Points on a hilly landscape, in no order, each with its height.
A ball rolls from a point to whichever of its 2 nearest points has the largest drop for the distance, and stops where none of them is lower. Distance is the straight distance between rows; heights are no part of it.
Z714: [-25  -9  -6 -21  13 -31  -2  45 -19  -8  -5  34   4  22   5   1  -3   6
  48 -44  28  -9  21   8 -18   6 -36  21  10  -8]  h=80.9
Z487: [  6  29   8  29   7 -10  -2  10  -8  -8 -34  17 -11 -15  10   8 -27  -5
  40 -39  -5  25  -2 -23  -5   3  15 -17   3 -14]  h=40.5
Z541: [  5   5   6   2  11  19 -25  18  -4 -14   1  -1 -32  -9 -23 -17  -6  -4
   0  20 -11 -12 -12  -2 -30  -7  28   9 -22 -15]  h=16.3
Z626: [ -2  15  12   9 -12 -46  16  -5   6  21 -39   5  16  -5  22  13 -18 -18
  43 -17 -10  29   7  18  16   9  -5   2  11 -10]  h=73.9
Z942: [ -5   2   6 -22 -16 -31 -15  15   6  25 -31  -5 -15  20   8 -17 -10  -7
  31  23  -9  -2  10  37  -6  18  13   9 -12  -7]  h=77.4
Z214: [-16  12  -7  13   2 -25   3  34  16  -4  15  25   0   4  11   5  20  -3
   7 -27  33 -20  -6  33  10  23 -39  19  -5   6]  h=52.7
Z325: [ -7  -6  -4 -34  -8 -15 -18  42  17   7   4  11 -23  18  25 -19  12  13
  31 -21  11 -29 -21  17  -8  24 -13  -5 -23  28]  h=62.4
Z221: [-30  14   3   3   8 -23 -10  37   0 -21  33  46  -7   3  21   2  24  14
 -20 -10  43 -15   1  22   0   4 -29  28  -7   3]  h=59.1
Z423: [-17  22  32  35  -1   2 -19 -17  -4 -15   7   0 -14 -17 -13  13  19  17
 -51   8   2  23  -7 -14   9 -17  12  11 -15  -9]  h=53.2
Z54: [ 22 -31 -13  -2  18  55  -4  -8   9 -14  24 -24  -5   9 -23  -9  -8 -12
 -24  48 -31 -42 -22  -3 -16  11  27 -20 -16  -1]  h=46.5
Z339: [ 16 -13  19 -24  -3  50  -5 -55 -18  14  -4 -43   9  -4 -40  -4 -11  -3
 -36  34 -33  14 -10 -29 -10 -32  40 -18  -5  -7]  h=37.3
Z791: [ 15 -29 -14   0  20  53  -3 -33  18   6   7 -27  20  10 -18 -18  -9 -17
 -28  32 -38 -38 -26  -9 -17  -4  40 -31  -5   8]  h=43.6
Z936: [  4  -7  -9  -9  20  22 -31  26   1 -36  42  18 -39  16  -2   0  -6  25
 -11  13  23 -18   2  17  -1   3  -4  10  -6  -8]  h=43.7
Z687: [ 32 -10 -33 -12 -15  42   3   0  37   7  31  -6  -4  -2  11 -19  26  -4
 -15   6  10 -36 -31  14  11  33 -37  -9   3  44]  h=50.2
Z446: [ 31 -14 -34   6  -7  55  -6 -11  45   1  36 -18 -11   1   4  -2  12   9
 -39  22  -5 -48 -54   5  18  29 -19 -17  -4  37]  h=54.9
Z786: [  6 -27  -2 -46  12  20 -36  30  -5 -31  36   7 -34  17  13 -23   2  19
  -3   8  14   3  20  -6 -10   9 -13   5   3   8]  h=52.1
Z700: [  0   4  26  10  -6 -33  11 -14  10  18 -32   1  32  -4  -6   6 -16 -31
  44 -10 -10  14  24  19   1   9  -6   8   7 -30]  h=74.9
Z745: [ 20 -16 -16  26   8  27   5  -2  23 -19  22  -5  12  -2 -24  -5  13 -17
 -18  11  -6 -35  -6   2   3  18  -2  -6  -1  -7]  h=30.8
Z258: [ -6 -11  20 -21 -12  10 -26 -15 -29 -11  -3 -24 -23 -12  -6  -6  -5  25
 -20  -4   3  45  27 -53   9 -19  17   5  -6  12]  h=56.9
Z321: [ 14 -29 -34  30  23  52  14 -31   4 -18  32 -34  19  -5 -14  29 -11  10
 -70  21 -39 -14 -39 -29   1 -19  17 -20   1   3]  h=43.5
Z614: [-38  22  10 -19 -11 -66  23  25 -31  22  -3  18  22  -2  13  13  25   1
 -17   5  -7   8  -4  29   3 -14 -12  39 -13  10]  h=53.1
Z503: [ -8   3  14   7  -6 -51  17  -3  -7  16 -45   7  19  -3  27  18 -17  -9
  55 -46  -3  36  25 -18  12  10 -17 -11  24  -8]  h=72.3
Z629: [ 11  -6  24  35  19  39  -4 -15   1 -20   0 -21 -13 -22 -27  -4  -7 -11
  -4   1 -27  -8 -27 -28 -14   2  34 -20 -37  -5]  h=44.5
Z121: [ -8   8   7  23   1  35 -16 -23  -1 -15  25 -19  -6 -11 -39  20  19  13
 -94  40 -32  -5 -27 -21 -11 -28  16  11 -12 -23]  h=53.3
Z180: [  7  10  -5   3  11  -2  -4   7   9   1   6   7   3   2   9  -6  -3   8
  19 -15  10 -17 -18  18 -11 -10  11   1 -10   9]  h=64.5
Z770: [-28  11  29  -7  -9 -24 -12   5 -30 -14  -3  36 -11  17 -14  13   5  16
 -17   6  32  15  47  12   4 -23  -5  26  11 -47]  h=32.0
Z269: [-29  23  -5  34  -5 -48 -10  40  -4   1 -43  45 -20   6  21  19 -18  -9
  35 -41  13   7   3  -6  -2  23 -15  11 -11 -12]  h=49.4
Z581: [ -6  20 -18  -5   9 -19  30  19 -12  18 -25   7   4 -20  23 -13 -13  -8
  41 -18   4  16   8  -2 -36  -8  -8   5  15   5]  h=4.8
Z586: [ 21  12 -45  17   4  17  13  -2  36   6  24   4  29   5   8  -6  10   2
  -5  -6   6 -42 -37  25  -1   1  -6 -10  15  11]  h=55.5
Z596: [-22  18  22  23 -12 -22  -7 -10  -9 -19   2  16 -26  -9   7  13  17  25
 -45  15  28  28  20  -4  17 -23  -5  12  -1 -10]  h=48.2
Z417: [ 16  22 -20  37   3  26   5  18  23 -17  18   8 -19 -28   0   1   5  -1
   1 -15  12 -23 -35   0   0  21 -17  -7 -13  13]  h=46.0
Z83: [-14 -18   2 -26   4 -27  33  12  -5  27 -37  19  10  17  32 -12  -8 -11
  82 -63   0 -17 -13  -4 -22  17 -18 -26   7  32]  h=78.4
Z249: [  4  15 -11  15  -4 -24  32   0  13  14  -4   8  15 -15  28   3   7  -2
  23 -30  20   4  -9  21  19  14 -39  -9  17  22]  h=36.2
Z747: [ 15 -29  -2 -23   6  26  -9 -25  -7   2  21 -27  15   3   5 -18  -6  16
 -15   8  10  17  23 -16  14 -12   6  -4  10  22]  h=29.2
Z615: [ -3  25 -13  41   0  -9   5  -2  26   8   3  17  43  -3 -24  11   9 -18
 -26  21 -10 -23  -8  31   2  -4  13  12  18 -44]  h=29.4
Z843: [ 12 -29   6 -24   4  35   3 -14 -13   5  -8 -22   5 -10  10 -31 -15   3
  19 -19   9  19  24 -42   3  -4   8 -16  13  31]  h=16.4
Z752: [-29 -21   1 -21   8 -46  15  36 -18  10 -31  23  13  19  17  -4  -7  -6
  66 -59   5 -11   2   0 -22  10 -22   2   0   5]  h=79.7
Z857: [-35 -32 -13 -59  -4 -54 -19  58 -25   8 -16  15 -21  51  26   2   2  19
  26 -11   5  14  42  -7  -5  18 -20   9  17  -4]  h=64.1
Z719: [ 20   7  17  38  -1  11   5 -56   6  -1   0 -18  31  -9 -26  33  -3  -6
 -39  15 -35  16  -3 -16  35 -19  28 -17   5 -22]  h=51.2
Z963: [ 11 -11  10  23  -9 -23   6 -12   4  -4 -35   3  -4   3   6  17 -28  -5
  55 -42   9  26  30 -27  27  23 -17 -18  22 -16]  h=70.1
Z868: [ 10  18   3  31 -10  22   8 -39 -18 -17   5  -9  -9  -7 -49  48 -11 -20
 -43  53 -36  -8 -11  -9   6 -14  32   2  -7 -52]  h=20.9
Z222: [ 20  -5  10  -3   7  25  21 -20  -5   7 -22 -14  13 -24   0 -21 -18 -16
  35 -13 -11  19  15 -26  -7  -3  15 -29   9   4]  h=26.7
Z537: [ 11 -24  -3  15   7  29   7   5 -12 -39  27  -7 -22 -14 -20   4   4 -12
 -24  23   8  -1  28 -21   8  18 -12   6  -6  -7]  h=32.1
Z39: [ 13 -12   9  28  20  33   8 -17  -6 -20   8 -12  15 -12 -41   4  -5 -32
 -14  10 -29 -16  -5 -24 -18   1  28 -13 -11 -31]  h=41.2
Z453: [ -5  36  10  11 -18 -20  23 -36   1  15 -12   8  28 -10 -22  21   0 -18
 -21  25  -4  21  25  23  10 -30   3  16  31 -48]  h=22.5
Z998: [-11   2 -25 -17   8 -16  13  34  -3   9 -26  17 -21  -4  14 -22 -17  -8
  48 -11  10   2  12   5 -37   4 -12   4   7  -2]  h=15.7
Z908: [ 12   7  17  15   8  14  17 -12  -1  -1 -28  -1  -4 -21 -11  -9 -19 -27
  39   3 -23  13   5 -15 -25   6  28 -18  -4 -23]  h=31.9
Z759: [ -2  -9   0 -18   6  -9  -9   6  -4   8  21  -4  15  13  21  -9  14  19
   2 -18  17  -2  -5   5   7 -11  -2   0  -4  27]  h=61.8
Z444: [ 13 -18   3  -8  12  48  14 -44   1  12  -4 -24  25   8 -27 -13 -13 -16
 -17  36 -41 -14 -10 -15 -18 -29  53 -28   2 -16]  h=40.8
Z847: [  5  -6  20  -5  -1  14 -12 -26 -36  -8 -11 -24  -8 -16  -8   3 -17  19
   8 -19   1  40  22 -53   6 -20  27 -11   5   1]  h=59.9
Z892: [  5 -18   7 -16  10  38 -31 -10  14  11  12 -34  -4   0  16 -30   4  18
 -19   7  -6   3 -31  -8   0   1  11  -7 -25  49]  h=47.7
Z805: [  1 -15  23  21  -2 -14  16 -27   3 -15   3   7   9   2 -26  23  -7 -11
  -2   9  13  11  59   6  37  16 -15  12  19 -50]  h=8.5
Z230: [ 10 -18  -6 -33   2  11 -16  18  26  21  18 -14  17  24  11 -30  24  -3
   8  11   5 -33 -11  37   7  26 -11  -7  -9  30]  h=72.1
Z720: [ -5  39  -5  31  -5 -27  13 -13  14  18 -11  19  47 -11 -10  20   5 -22
  -8  11 -13   2  -1  34  -2 -16   6  16  19 -40]  h=26.8
Z979: [-13  -4  24 -33  -7 -14  -6 -10 -35   7 -10 -11  23   1  -9 -12   3  13
  22 -14   8  21  35 -21 -11 -30  16   8  17 -11]  h=64.2
Z737: [ 19  -2 -23   0  -9   2  34  -8  19   9  -6  10   7  -4  16   4   5  -5
  38 -39  24   0 -13  12  12  10 -51 -18  34  30]  h=43.8
Z874: [  6  -5  13 -12  13  32 -19  -8 -15 -16  13 -12 -15  -6 -35  -9  -4   5
 -22  25 -17   2  -6 -17 -25 -25  26   4 -17 -13]  h=25.5
Z772: [-18  26 -15  15  12 -37  37  21  -9  17 -28  24  14 -24  23   3  -9 -21
  40 -28   6  13  10  14 -13   5 -36  16  19  -9]  h=16.6
Z540: [ 12 -21 -10  15   7  39  -4  -7  -1 -25  28 -24 -19  -6 -33  14  -8 -17
 -34  53 -28 -29 -16  -8  -6  14  17   4 -22 -13]  h=49.3
Z418: [-13  40  30 -10 -17  10 -32   0 -23  -9  -2  13 -28  -1 -43   5  12   6
 -40  22  -1  15  -7  -4 -28 -42  14  21  -9 -23]  h=42.9
Z850: [ -7  -7  -3 -38   1  -5   0  14  14  32   9 -10  30  17  22 -32  20  -3
  17   5  -4 -28 -22  34 -16  10   5  -4 -16  31]  h=74.2
Z864: [-17  20  34  33  -1  19 -23 -23  -5 -26  22   2 -15  -8 -44  24  16  11
 -76  29  -2   1 -15 -14   0 -28  12  22 -17 -32]  h=56.4
Z968: [ 13   9  17  21  12  -2  11  -3   5  -2 -42  14  -5 -13   1  -6 -32 -18
  63 -29 -13  12   3 -13 -21   9  19 -29   6 -22]  h=36.0
Z670: [ 25 -20   5  20  -8   3   4 -18  -8 -18 -26 -13 -23  -2   4  10 -35  -7
  42 -24  -7  20  23 -35  21  26   9 -27   5  -6]  h=67.6
Z837: [-25  14  -4 -22  -9 -49  25  17 -14  38  -3  -2  38   2  23  -5  24  -8
  -2  12 -16  -6 -11  38   0  -4  -7  28  -7  25]  h=49.5
Z722: [  3 -19  -6  16  13  30  -3   3   8 -27  40  -5   5   0 -25  -1  23  -1
 -49  27   4 -20  14  -2   8  10  -5   7  -1  -9]  h=23.7
Z122: [ -2  15 -22   1 -14 -24  21  20  18  19   8   8  11  -5  27  -2  18  -2
  15 -29  16 -21 -28  36   8  20 -35   2  -6  34]  h=45.0
Z806: [-46 -22 -14 -37 -11 -81  29  43 -36  29 -34   9  -5  13  33  10  -2  -2
  20 -10 -18   9  18   4   2  12 -38  26  -1  20]  h=69.3
Z706: [  9  -6  -7 -14  -8  -8  -8   6  17  14  -8 -16  -8   9   5 -14  -4  -6
  17  31   1  -7  17  34   8  23   1   5   1  -1]  h=78.5
Z228: [ 10 -11  -2 -27  -3  12 -26  21  32   8  25  -6 -12  15  16 -28  20  19
   3  -7   9 -33 -30  21   2  25 -14  -7 -29  44]  h=68.3
Z199: [-10   8  -2 -37 -16 -37 -10   0 -27  16 -29   1 -16  17  17   5 -20  21
  24  -2   4  27  17   1  -2 -28  19   7   8  -1]  h=67.9
Z663: [ 22 -23 -27  -3   5  39  -4   6  27 -35  61  18  -7   9 -10  -3  31   9
 -33 -12  27 -36 -18   1   4   3 -39  -1  12  17]  h=62.7
Z793: [ 11 -12 -11 -44 -13  22  -7  17  28  22  12   2  -6   7  30 -37  17   3
  14 -30  17 -31 -46   5  -7  24 -25 -21 -23  64]  h=73.5
Z811: [ 13   9 -33   1   8  22  15  -1  42  29  16  -5  32   1  20 -19   2   0
  12 -13  -4 -43 -52  25 -16  -2   6 -26   0  29]  h=58.5
Z186: [ 31   1  -7  27  22  45  25 -32  32   4  -4  -5  16   1  -2  -1 -20 -10
  17   7 -42 -39 -45   4 -15  -1  44 -56   1 -10]  h=56.8
Z404: [ 26 -28 -29  -7  11  54 -17 -19  24 -11  41 -25 -12   4   4  -4 -12  21
 -43  30  -9 -20 -32   0  12   4  -4 -10  -5  33]  h=48.5
Z61: [  1  -7 -30 -11  -2  -2  23  29   8   7 -27  16 -25   1  17 -20 -15 -10
  60 -37  18  -4   1  -6 -28  22 -36 -12  22  13]  h=26.0
Z329: [ -5  35   8  -4 -20 -24   9 -12  -9  21 -22   4   7 -13 -12   3   2 -15
   1  20  -2  28  17  12  -3 -21   3  16  13 -18]  h=16.2
Z284: [  6 -12 -28  33  18  49  -2 -21  11 -13  21 -23  14 -10 -28  16  -1  -1
 -64  25 -48 -29 -45 -20 -15 -21  33 -17  -7 -12]  h=46.8
Z972: [ 26  22   5  26   7  18  18 -40  14  17 -15 -19  34 -18 -12  11  -1 -22
 -10  13 -37  14 -13  -9  10 -11  25 -28   3 -15]  h=53.4
Z108: [  3  44  -7  49   9  26  -3  22  25  -7  11   9 -10 -34  -2  -4   5  -4
   0  -3  -1 -29 -53   2 -14  23  11  -5 -22  -4]  h=50.5
Z508: [ 18 -23 -22 -14  -8   7  28   4  12  -3  15  14   8  10   2  -3  15   4
  30 -37  39 -12   8  15   7   8 -56  -4  35  15]  h=49.8
Z778: [  5 -35 -21  22  15  42  -1 -29  -3 -26  42 -26   7   3 -15  23   5   7
 -82  38 -20 -12  -6 -23  14 -10   6  -7   0  -3]  h=38.5
Z859: [  8   6  -9  20   9   0   5   2  18 -10   9  10  16   7 -22   1   6 -13
  -2  18   5 -23   8  31   5  13   0  12   4 -28]  h=33.2
Z185: [-15  11  -6  -6  -1 -47  23  22   1  28 -12   6  27   2  16  -3   5 -18
  30  -2  -7 -13   0  45  -7  10 -18  20   1   1]  h=45.9
Z966: [ 27  22  -1  33  16  35  18 -37  24  16 -17 -12  31 -14   3   4 -13 -20
  -4  21 -57 -10 -38  -1  -9  -3  46 -49   7 -10]  h=55.1
Z176: [ 13  -2 -32 -22  -4  18   1  16  26   8  32  -5  -7  -5  27 -27  12   1
 -13  16  21 -11  -4  18  -3  14 -33   8  11  42]  h=39.5
Z218: [-16  24   4  -5  -7 -14  -5  13  -4   4   2   3  -1  -4  -8  -8  22  -3
 -18  31   2   7   8  20 -12  -9   5  26  -6 -16]  h=24.2
Z961: [-14  -7  31   4 -11 -24   9 -24 -11  -5 -19  11  10  -3 -23  22 -20 -12
  18 -12  14  33  65 -11  21   1 -14  18  21 -56]  h=18.7
Z421: [-15   4 -18 -44 -11 -13   3  17 -16  34  -7 -10   0  -3  53 -21  -4   8
   3   2   4  13 -17   4  -1  -8  -1   6 -10  64]  h=44.0
Z282: [-24 -10 -13 -18  -7 -52   9  20 -11   8 -21   8 -19   9  32   7   0  11
  12  -3  22  24  38   8  10   6 -31  18  18   9]  h=74.1
Z684: [-12   6  14 -36  -7 -23  -5  -8 -31  17 -17  -5  10   6   8  -6  -6  18
  29 -19   0  27   4 -12 -14 -35  28   2   0   9]  h=65.9
Z151: [-13  38 -10  28   0 -38   1  30 -13   0 -44  33 -15  -9  28  21 -21   3
  44 -46   6  25  -9 -14  -5  11  -3  -7   4  -4]  h=45.6
Z361: [-10   9  -3  22   0 -22 -12  36   4  -9 -29  41 -21  11   7   1 -12 -11
  51 -45  16 -12  -9   6 -12  34 -19   4 -15 -10]  h=52.8
Z495: [ -5 -23  24 -57   7   3 -41  32 -20 -11  34  -1  -9  26  -1 -18  23  19
 -10  14   6  21  32  -7 -12  -9   8   7   2  -9]  h=57.8
Z512: [-14 -10   8 -25  -3 -34  31  -2 -12  38 -37   2  29   7  36 -14 -16 -13
  67 -38 -16  -1  -7   7 -12   5  -1 -19   0  35]  h=77.1
Z707: [-26  31  14  32 -16 -29  -2   5   0 -10 -15  19 -28 -14   7  11  10   6
 -20  11  24  22  19   9  22   4 -11  23  -5 -16]  h=43.2
Z548: [-10 -23  10  31   5  26  11 -35 -13 -38  39 -10  -8   0 -25  36  10   2
 -85  48 -12 -10   3 -21  22 -11  10   7  -7 -31]  h=32.6
Z949: [ 27  -3 -10  10   8  15   3  -8  11  -4  -3  -7  -8   0   3  -3 -20   3
  38 -12   4 -11 -14   8   2   8  10 -18  -4   7]  h=61.9
Z135: [ -3 -10   6  24   1 -10   6  -5  -4 -30  -4  17 -20   1  -6  17  -8   0
   6  -5  29   7  44   3  22  20 -22  10  12 -29]  h=20.1
Z493: [ -7  47  24  -7 -28  -5 -22  -4 -19  14 -25  -6 -27 -17 -18  -8  16   0
 -22  13 -18  31 -16 -12 -25 -33  18   9 -15  -5]  h=48.3
Z89: [-35  22  36 -35 -28 -55  -5   4 -37  18  -6  15  16  14  -4  11  35   1
 -27   7  -3  17   3  20   0 -33   3  30  -7  -7]  h=56.6
Z551: [ -7  -9  11 -28   2 -17  14  -2   0  39 -20  -7  39  10  26 -26   1  -9
  43 -20 -11 -19 -21  19 -10   1  13 -13 -14  30]  h=75.9
Z814: [-11  12  18  -9 -13   0 -27   1 -16  -2 -17 -12 -32 -16  -4  -8   8  10
 -20   5  -3  38   5 -30  -5 -21  16   8 -11  14]  h=52.9
Z894: [-29  -8 -16 -19 -12 -57  21  31 -19  20 -29   7  -3   8  35   1  -8   0
  30 -22   3  17  11   5   3  14 -30  14   7  25]  h=71.7
Z368: [ -9  22  15  -3 -19 -63   6  10   1  33 -63  13   2   0  25  16 -23 -25
  52 -11 -28  23  -3  13  -3  12   7   2  -5  -5]  h=75.0
Z332: [ -5   3  -9   4   2  19  -5   4  18 -12  42  -7  -6  -8   4  -9  31   8
 -62  51  10  -2  16   6   7   2 -11  18   5   0]  h=11.4
Z240: [ 26 -46  -6 -13  12  58 -14 -24   1  -9  38 -37   7  19  -7   2  -9  10
 -41  29 -14 -17 -13 -11  24   6   6 -13 -10  26]  h=42.8
Z399: [ 32 -47   1 -19   9  43 -11 -32  -6 -18  34 -31  11  19 -10  -1 -12  22
 -17   8   7  -9   5 -17  28   0   6 -18   7  24]  h=37.4
Z935: [ 10   0  -3  21  -7   7   7  -1  -2 -22   0  -4 -27 -16  -6   2 -10  -4
  -9  13  13  15  32 -10  16  11  -4   8   2  -5]  h=30.1
Z769: [ -3  -3 -11 -14  -4 -23  -5  18   2   2  -5   1 -19  16  18  -4   2   7
   8  14  22   7  29  28  15  17 -23  11   9   7]  h=76.6
Z749: [  5  19  30  34   8  17 -15  -9   2   1 -17 -19  -4 -25 -17  -8   0  -5
   0  -8 -25   5 -29 -17 -13  -5  35 -14 -26  -8]  h=47.6
Z161: [  1  -8   4 -30   8  -8   4  -4  -6   6   9  -2  13  12 -21  -1   0  -2
   0  31   5   7  52  23   5 -13  -1  15  24 -39]  h=29.3
Z856: [-10   3 -14  -9  -2 -25 -21  44   6  -6  -9  23 -32  20  20  -1 -10   6
  33 -28  19 -20 -15  20  -8  20  -5   5 -20   8]  h=57.4
Z944: [ 13 -26   2 -24   8  50 -13 -33 -17 -11  25 -35   1   3 -34  -1 -12   7
 -43  39 -28   7 -11 -27 -15 -30  32  -4  -5  -6]  h=32.8
Z938: [ -3  -2  23 -14 -10  -7  -2 -24 -31   0 -18 -11  13 -14 -10  -1 -14  10
  29 -33   0  35  41 -52   7 -17  25  -1  17 -16]  h=62.2
Z654: [  3  28   5  17  16   5   2  10  23  13   3  -5  16 -13  19 -10   5   8
  19 -31  -5 -11 -50   5 -13  -5  14 -22 -22  21]  h=66.0
Z489: [ -5 -14   1  39   4  19  13 -39 -14 -31  27 -26   5  -1 -40  56   0 -13
 -70  43 -31 -16 -18 -21  17  -6  21  -4 -19 -34]  h=27.5
Z270: [ 10 -28   2   7  18  44   9 -30 -23 -30  30 -24  15  -2 -40  20  -9 -11
 -35  21 -27 -11   1 -38  -5 -20  26  -8 -11 -24]  h=38.0
Z73: [-25  16  11 -24 -27 -60 -11  16 -10  33 -48   4 -12  12   6   2  -1 -12
  24  11 -14  18  10  23  -7   5   4  19 -10 -11]  h=76.2
Z196: [-32   9  38 -14 -13 -36   0  -9 -28  -2  -9  18  15  12 -14  14   9   6
  -5 -11  25  30  56  -2   8 -19  -4  24  18 -46]  h=26.9
Z229: [ 25 -12  10  23   7  16  -6 -23  -8 -19   0 -11 -10  -1 -10  17 -28   7
  20 -15  -2  11   3 -15  28   5  14 -19  -5  -4]  h=64.9
Z610: [ 14   5 -29   9 -10  -8  16   5  37  14  24  13  29   4  11   2  29   3
  -2 -19  17 -44 -27  38  15  12 -33  -4  11  20]  h=51.6
Z386: [  2   1  11 -14   2  24 -23 -16  -4  22 -14 -34  -4  -8  22 -21  -5  17
 -18  -5   0  28 -25 -20   3 -13  17 -10 -23  48]  h=41.1
Z52: [ 14 -25 -11  29   4  32  11  -7  21 -45  52  14 -15   2 -11  18  28   4
 -43   2  30 -29  -5   0  29  18 -43  -7  14  12]  h=67.1
Z351: [ -3 -21 -20 -18  -3 -14  10  16  -7   1 -35  10 -16  15  23  -8 -23  13
  65 -49  18  12  18 -32 -15   8  -9 -14  27  15]  h=35.4
Z115: [  5   4  -4  26   6  41 -12 -15   8   2  15 -28   4 -24 -25  -4  15   4
 -61  33 -34  -7 -33 -12 -17 -16  26   2 -13   1]  h=49.9
Z761: [ -3  -8   1 -15   8 -34   8  12   7  17   5   7  43  20   4  -6  12  -8
  20  -7   9 -20  11  42   4  -1 -15  13   8  -4]  h=42.5
Z644: [ 14  -9 -16 -11  -7  17 -12   1   5   4 -12 -12 -28   2  33 -18 -23  21
  23 -22  17  13 -15 -21  13   5  -7 -21  -3  52]  h=12.3
Z210: [-32   4   8 -11   2 -45  -7  27 -34  -7 -27  33   2  19   4   9 -12   4
  39 -34  20  11  36  -6 -10  -5  -8  25  11 -26]  h=81.9
Z315: [ 10  -4   2 -17 -14   5   8 -23 -13   4   4 -16  -7   6 -24   8 -11   4
 -21  48  -1  22  43   9  16 -17  10  11  14 -28]  h=22.8
Z394: [-17  28  -4  40  -7 -34  18  10   1  -5 -25  21 -20 -23  25  13   2  -1
   4 -16  25  25  23   3  14  14 -31  10  16   0]  h=36.3
Z831: [  5  13  -9 -16   9   7  17  11  22  22   9   5  18   4  27 -22   0   9
  34 -37   6 -32 -55  16 -24  -5   5 -25 -17  43]  h=62.5
Z735: [-18  22  24  -3  -2  -7 -31   7 -25 -20  -2  29 -24   9 -26  12   4   9
 -22  15  20  17  20   5  -4 -24  10  31  -6 -39]  h=36.9
Z579: [ -5  36  16  43   4  16 -19  13  15  -1  -1   1 -11 -34 -22  -7  10  -5
 -13   8 -15 -14 -37   0 -10  14  24   8 -31 -14]  h=50.9
Z970: [ 17  10   6   5 -19   9  14 -45 -15  -3  -2 -11  -4  -9 -46  30 -11 -20
 -37  47 -16  15  20  -6  15 -22  20   3   7 -45]  h=12.8
Z313: [ -7   8   4   9   6   7 -29  23 -10 -19 -12  17 -45  -4 -16  -4 -16   8
  13  -1   4   4   3 -12 -19   0  23   9 -20 -21]  h=25.9
Z679: [ 26 -24 -18 -22  -4  22   7   2  19 -14  44  20   3  13   0  -8  35   9
  -1 -27  40 -21 -11   9  13   2 -49  -3  24  29]  h=56.7
Z603: [-47 -16  -6 -49 -11 -76  -3  57 -41  18 -19  24 -23  37  28  11   5  13
   5   6  -7  15  30   4  -6  10 -23  26   4   4]  h=66.6
Z104: [ 10  27  33  35  -9  -5  -6 -37   7   0  -9   6  32  -2 -37  30   2 -20
 -22   8 -25   9  -7   2  12 -23  25   1   3 -44]  h=48.8
Z992: [  7   9  37  24  -4  -9  -8 -24  -1 -10 -18  11  18  -2 -39  18 -10 -22
   8  -5 -10  12  14  -6   5  -7  21   9  -8 -46]  h=46.6
Z959: [ 31  -2   4  17  16  30  13 -24  19   5 -14 -11   4  -4  11 -10 -26  -7
  38  -3 -23 -16 -30  -2  -4   1  29 -48  -2  10]  h=59.0
Z839: [  8 -11  21  26  10  15  13 -23 -11 -18   4   0  18 -10 -50  18  -7 -30
 -11   9 -11   1  32 -17   9   2  12   5  -6 -49]  h=44.1
Z631: [ -3  -3   0 -23  -9   3 -17   0 -14  23 -20 -22 -11   0  40 -21 -15  16
   8 -17   5  30 -14 -20  11  -4   8  -8 -12  58]  h=31.8
Z302: [ 11  16 -14  35  -4   9   6   8  13 -18  10   6 -33 -22   5   7  -1   1
  -8   1  23  -3  -4   0  14  24 -17   0  -2   9]  h=39.1
Z90: [-19 -20  11 -58  -3 -29 -35  43 -26  -4  -3   9 -26  32  13 -10  12  17
   5   3   8  25  42 -12 -10   3   1  13   0  -3]  h=61.1
Z101: [  5  38 -16  32   1 -11  31  10  11   7 -20  13   4 -30  27   7  -3 -10
  22 -24  12  20   0   5   4  15 -29  -9  19   5]  h=27.2
Z948: [-11  -6  -1  -4   1  -9 -11  15  17 -26  43  22 -12  12  25   2  29  28
 -19 -23  44 -13 -10  13  19   2 -34  13  -6  34]  h=66.7
Z602: [-17  28   2  -5 -12  -1 -11   8   3   5  21   0   4 -14   1 -11  40  -2
 -55  42   5   7   6  10  -8 -17  -3  29   8  -5]  h=23.3
Z243: [  7  -2 -26   0  -5 -10   0  11  -7  -5 -24   4 -29   0  29   6 -24  19
  35 -37  23  25   8 -34   3   6  -7 -17  17  24]  h=33.8
Z828: [ 13 -24  -2 -16   0   0   5  -7   9  11  16 -16  34  13 -12  -9  14  -1
 -11  24   9  -2  44  18  15  -1 -10   5  23 -12]  h=34.1
Z642: [  5 -12 -10  -4   9  -4  10 -11  22  17  11 -10  61  15  -6 -12  20 -10
  -2   1  -3 -15  12  23   4  -6   1  -2  18  -1]  h=38.4
Z867: [ -1   1  -8  17  12  15 -34  30  -8 -42  13  27 -54   0  -8   8 -17  15
  -3   3  18 -10  -2  -7 -11  11  -2  10 -18 -12]  h=35.1
Z704: [  2   3 -22 -11  -8  11 -10   9  24  -5  39  -5  -9  -4  22 -15  25  12
 -40  38  16  -6  -1  21  10   9 -21  16   8  25]  h=26.1
Z407: [ -2 -24  12 -31   9  20 -35  -1   5  -3  34 -18   3   8  22 -24  13  31
 -21 -16  12   5 -15 -13   5 -10  -2   4 -11  52]  h=55.0

For each start below, name the point where the ball stops.
Z579: Z541
Z856: Z843
Z684: Z805
Z714: Z228
Z199: Z805
Z654: Z101
Z121: Z970
Z963: Z541

Call two points neighbours if one is among the 2 nearest of the other. Go from one point of each pair to the other, from neighbour to neighbour, staying as low as possible. Name the highest point that can't be avoided.
Z935 / Z970: Z89
Z970 / Z581: Z864
Z843 / Z332: Z446
Z332 / Z329: Z218
Z644 / Z101: Z351
